A landscape with many valleys, sampled at points; each row gives a point and its height.
A ball rolls from a point to whichever of its 2 nearest points has the largest drop for the distance, and stops where none of them is lower. Distance is the straight distance between rows; heights are no part of it.
K876: [113 155 175 119 104 146  69 154 145 148  64 103 139 101 153 167 103  94
  85 107]  (h 492)
K935: [103 184 123 194 119  90  89 112 176 144 105  77 102 126 142 102  63 118
 111 126]  (h 682)
K472: [103 123 121 159 145 112 116 139 164 112 172 116 135 134 116 157 153  92
 105 102]  (h 402)
K475: [155 118 110 115 125 137  69 114 144 140  79  78 131  81 145 125 150 123
  91 101]  (h 251)
K730: [130 113  79 118 128  83  89 126 131 132 108  69 162 167 129 145 118 135
 102 146]  (h 4)
K334: [119 159 118 198 100  96 126 111  79 114 158 142  89 111 143  72 106  90
 122 177]  (h 548)
K664: [133 127 118 164 148 103  97 106 165 103 146 151 117 133 134 117 166  86
  96 119]  (h 369)
K729: [164 125 104  91 125  99 153 127 166  79  92 106 141 144 121 143 128 119
 129  71]  (h 379)
K150: [125 144 142 145 135 134  71 150 178 121 116 179 140 150 102 150 122 122
  77 160]  (h 455)
K226: [116 180 101 189 121  79  84 102 172  99 136 110  80 145 142  76  95 118
 103 106]  (h 697)
K379: [121 114  98 131 153 103  71  94 135  96 126  95 161 159 130 152 107  79
 116 126]  (h 149)
K852: [116 106 163  70 149 180 172 109  67 120 108 182 119 127 122 133 166 162
 114  82]  (h 52)
K791: [178  91 147  53  84 139 125 128 163 145  99 118 168 158  93 152 149 104
 159  91]  (h 496)
K228: [167  83 117 103  92 136 115 141 192 171 118  80 152 132 111 170 146  99
 131 113]  (h 452)
K796: [128 138 139 166 114 133  91 114 104  86 162 175 102 108 148  96 111  95
 135 160]  (h 528)
K544: [141 110  76  87  87 115 151 122  76 160 125  56 119  96  89 128 149 146
 128 106]  (h 249)
K547: [131 140  98 161 127 153 136 161 147 155 139 102 126  70 120  95 124 124
 123 110]  (h 291)
K884: [127 115  81 143 160 122 128 102  93 122 189  85 132 138 125 104 137 125
 164 183]  (h 217)
K90: [129 155 108 137 109 104 135  86 118 146 135  72 134  83  97 104 129 125
  98  99]  (h 73)
K237: [ 89  54 157  70  92 140 166 171  86 148  50 191 132 183 112 164 128 166
 149 116]  (h 454)
K30: [112 100 153  74 107 105 188 197  78 130  81 182 122 165 113 197 130 188
 135 116]  (h 417)
K708: [122  72 124  54 143 157 166 166  69 148  78 191 146 185 145 140 106 186
 151  98]  (h 488)
K162: [122 130  92 187 132 113 129 162 157  92 107  68 105 126 161 107 109 100
 138 100]  (h 374)
K557: [137 129 168  75 120 165  93 136 184 134  70 150 141 175  97 140 134 143
 111  96]  (h 557)
K660: [ 97 125  90 227 131  76 152 120 143 135 138  73 113 131 108 114  82 134
 132 104]  (h 274)
K661: [151 104 102  90 133 134  74 139 158 127  84 138 126 118 132 146 152 151
  95  74]  (h 315)
K771: [150  91 158  94 116 118 159 120 163  61  93 162 134 117 123 155 159 122
 136  96]  (h 339)
K27: [122 100  86 220 136 123 132 134 177 157  88  64 131 126 106 129  69 100
 118  97]  (h 317)
K478: [123 136 108 169 141 162 134 113 105 173 161 100 126  58 145  69 126 123
 132 131]  (h 242)
K705: [145 125 152 130 153 150 200 138 129  76 149 187 108 115 121 157 137 127
 175 148]  (h 250)
K274: [128 112 173 102  96 124  93 138 173  84  76 127 126  94 102 165 144 134
 120  93]  (h 381)
K899: [135 117 142 225 121 130 143  96 113 177 140  88 114 113 170  59 103  84
 144 150]  (h 657)
K362: [113 118 170 146 172 141  64 110 150  93 143 177 146 164 190 111 140 133
 138 148]  (h 451)
K148: [105 173 121 154  99 116 109 160 145 139  92  81 137 110 132 128  69 125
 106 135]  (h 663)
K820: [147 125 109 149 160 144  91 155 167 104  93  99 123 138 171 113 126 108
 121 133]  (h 419)
K500: [131 109 110 110 156 101 122  72 111  88 161 130 153 144 113 151 147  86
 127 148]  (h 234)
K101: [110 101 162 106 184 141 211 110 116  92 103 216 104 141 119 146 126 156
 155 153]  (h 205)
K118: [138 146 145 116 166 155 114 114 168 128 151 134 152 133 165  74 131 154
 170 150]  (h 416)
K937: [115 127 161 131 140 134 119 131 116  74 142 192 124 116 141 104 117 159
 169 157]  (h 502)
K945: [143 172 150 175 113 124 168  99 140 137 199 132 103 141 119  91 111  79
 154 157]  (h 607)
K474: [140 111 193  73 119 137 140 132 180 122 103 156 156 154  79 151 141 150
 136 129]  (h 533)
K774: [ 99 119 177  83 130 176 173 155 107 158 124 200 141 126 107 152 132 194
 115 136]  (h 81)
K837: [104 108 149 112 146  99 137 152 137  64 157 157 140 162 106 170 129 166
 156 181]  (h 330)
K685: [ 96 167 171 143 108 110 100 116 124 137 166 101 169  99 136 101  98 145
 142 171]  (h 329)
K600: [132  87 103  70 106 124  84 156 111 147  89 158 135 126 133 157 165 178
 111  53]  (h 364)
K561: [155 114  93  60  96 121 162 150  50 119 118  73 127 135 118 148 148 140
 163 107]  (h 304)
K563: [116 121  78 164 131  96 129 151 139 144 118  76 153 169 137 152 104 104
  89 132]  (h 124)
K949: [123 144  99 160 144 109 168 139 101  87 158  93 123 152 155 126 102  85
 165 140]  (h 288)
K924: [167 142  79  60 134 120 184 146  89 143 123 132 112 166 112 157 170 146
 113  99]  (h 401)
K465: [142  73  90  85 116 107 135 172 106 147 133 129 128 127 124 182 179 157
 123  97]  (h 411)
K488: [121 124 121 118 131 162  96 116  94 145 149 116 168  58 146 115 131 119
 110 123]  (h 165)
K243: [149 126 157 132 119 140 155 126 153  73 131 153 106 100 111 124 149  89
 150 126]  (h 296)
K818: [126 123 158  80  80 116  60 136 154 139  46 114 121 105 110 180 119 116
 114  74]  (h 431)
K393: [123 133 132  82 152 167 164 121  59  78 144 149 102 102 101 148 171 132
 139 102]  (h 139)
K463: [117 112  90 125 163 110 124 157 126  89 171 118 132 140 125 135 121 155
 166 170]  (h 275)
K335: [143 181 103 129 110 105 169 146  98 155 128 114 122  99 123 130 145 133
  80 153]  (h 575)
K34: [113 114 114 101 145 113 142 149 132 128 174 126 148 140 117 187 154 119
 118  90]  (h 433)
K407: [128 124 145 200 106 112 137 140 160 110 157  82 102 116 137  87  90 122
 197 172]  (h 328)
K766: [127  83 117 134 117 152  94 160 198 154 120  74 136  98 120 163 128 111
 137  90]  (h 413)
K536: [165 109 132  52  76 100 142 164 118 198 107 168 141 191 119 153 163 161
 168  78]  (h 289)
K825: [130 152 142 147 110 150 154 118 135 138 173 106 111 114  77 123 147 103
 131 177]  (h 591)
K997: [110 113 118 197 124  99 100  84 163 126 168 146 106  96 131 118 116  70
 110 122]  (h 333)
K167: [139 129 156 195 111 121  98  83 150 145 151 114 116 115 186  59  97  88
 157 160]  (h 643)
K68: [117 134 150 115 140 137 104 147 142  97  94 160 140 114 130 121 118 182
 126 138]  (h 480)
K697: [157 140 109  62 101 102 149 155 128 175 134 119 136 187 116 148 166 147
 118  79]  (h 361)
K94: [114 112 147  95 127  90 155 155 114  97 117 162 149 159 114 189 120 171
 126 142]  (h 373)
K703: [107 146 103  90 132 155 124 143  77 128 154 136 152  98 124 133 116 148
 131 100]  (h 54)
K648: [119 132 158 157 169 162  80 139 163  94 130 184 125 174 140 116 143 127
 102 140]  (h 418)
K116: [148 151 108  70 146 121 163 134 101 111  98 159 122 155 119 128 138 179
 119 111]  (h 427)
K137: [100 154 147 167 115 103 139 116 117 139 187  78 120 125 130  98 101 139
 164 188]  (h 280)
K5: [140 156 135 128 114 143  94  99 141 122 115  82 129  99 127  96 138 103
 100  92]  (h 172)
K40: [150 131 114 104 171 176 106 145 152 114 107 133 159 117 188 105 109 138
 156 126]  (h 446)
K960: [105 142  81 173 122  87 148 115  86 142 137  77 136 138 107 124 101 107
  90 154]  (h 200)
K763: [154 150 116  91 115 171  76 132 168 155  86 113 143 148 102 140 114  93
 114  93]  (h 585)
K800: [151 130 102  90  70 149 100 166 137 168  98 110 153 156  89 126 107 119
 123 123]  (h 615)
K657: [142 164 155 148 150 127 152  94  85 115 150 208  65 156 144 121 156 116
 124 206]  (h 20)
K938: [ 89 119 170 112 173 150 189 142 123 126 126 224 138 137 138 145 123 180
 132 138]  (h 158)
K756: [130 133 133  77 129 143 116 138 110  98  54 171 133 149 126  95  87 182
 108 114]  (h 456)
K77: [146 112 163  54  94 108 112 118 108 187  73 159 162 170 143 141 159 173
 122  84]  (h 176)
K613: [117 134 109 133  89 131 158 121 125 186 151  43 138 108  93 115 128 130
 119  86]  (h 168)
K699: [121 158 153 160 109 122 102  84 150 156 205 141 123 138 158  63  85  94
 150 151]  (h 626)
K414: [105  99 184  99 149 162 118 115  81 130  86 174 143 113 142 122 168 160
  89  95]  (h 129)
K907: [139 136 105 149 154 131 158  84  88 138 194 132  98 106 139 125 135 115
 166 195]  (h 166)
K74: [141 115 176  79 111 136 106 140 123 170  84 144 178 123 162 146 171 160
  93 130]  (h 24)
K41: [121 125 100 162 151 101 115 115 106  98 155 118 149 166 174 119 101  71
 132 154]  (h 240)
K309: [142 172 141 130 158 134 181  85  97 127 151 156  63 137 125 166 188 127
 130 179]  (h 102)
K86: [138 116 105 127 156 127 140  89  92  91 175 179 111 129  94 148 157  88
 115 155]  (h 277)
K958: [126  96 134 120 119 140  91 119 134 137 127 140 172  75 124 163 129 104
 110 121]  (h 239)
K761: [116 162 147 150 138 150  88 126 157 162 159  89 158 123 165  84 114 148
 143 157]  (h 377)
K663: [146 143 128  90 159 133 184  88  72  90 127 144  93 114 124 172 172 129
 145 145]  (h 160)
K315: [133 156  87 122 100 142 122 182 105 152 111 102 152 137 117 120  93 125
 106 136]  (h 640)
K178: [107 145 137 185 116 143 115 164 170 110 139 107 108  78 162  86 106 140
 163 132]  (h 346)
K747: [158 150 161 100 124 158 168 116 118 117 122 143 111 139  69 130 156 138
 129 181]  (h 572)
K234: [108 164 145 106 142 161 161 159  84 132 157 165 120 112 118 150 138 179
 133 145]  (h 159)
K491: [126  79 153  83 151 164 137 136  96 151  69 172 163 142 144 124 173 173
 105 144]  (h 136)
K252: [ 86 125  96 199 139  77 160  86  99 148 178  78 113 132  83 120  89 126
 128 126]  (h 241)
K594: [121 132 113 202 130 119 171 150 135 104 162  67  91 122 183  99 124  98
 165 102]  (h 332)
K948: [141 157 131 153 156 125 143  94 108 147 204 187  95 120 170 108 140 100
 142 184]  (h 111)
K10: [140 117 153  76 123 142 163 135 149 132 118 174 131 154  52 149 151 180
 130 175]  (h 555)
K253: [112 162 114 164 137 105  69  71 151 119 144 109 105 106 161  75 109 138
 126 101]  (h 711)
K124: [124 116 124 158 127 112  90 105 179 125 128 132 138  59 135 144 111  99
 120 135]  (h 292)
K368: [130 102 133 235 123 122 162  87 107 189 173 103  83 176 151  47  84  95
 156 133]  (h 669)
K961: [140 178 118 170 131 128 154 128  90 134 151 142 100 100 131 104 141 101
  84 153]  (h 563)
K827: [110 117 108 179 143 154  93 141 200 163  92  65 104  77 136 141  86  87
 122 101]  (h 365)

Call two points neighbours if one is among the 2 nearest of the other. Go from one point of each pair to the other, from neighbour to neighbour, staying as low as possible. Name the highest point that can't be avoided.
K730 and K137 => K924
K657 and K730 => K86
K657 and K852 => K663
K90 and K137 => K729
K137 and K774 => K178
K852 and K74 => K491
K703 and K774 => K234

Two balls start at each pair of points below. Name the first point that both come to, or write never.
K820 and K766 => K730
K116 and K465 => never
K818 and K791 => never
K226 and K167 => K474

For each start below, name every point that the ball comes to, in order.
K368 => K167 > K699 > K945 > K825 > K747 > K10 > K474
K876 => K818 > K274 > K771 > K243 > K705 > K101 > K938 > K774
K34 => K472 > K664 > K997 > K124 > K958 > K488 > K703
K899 => K167 > K699 > K945 > K825 > K747 > K10 > K474
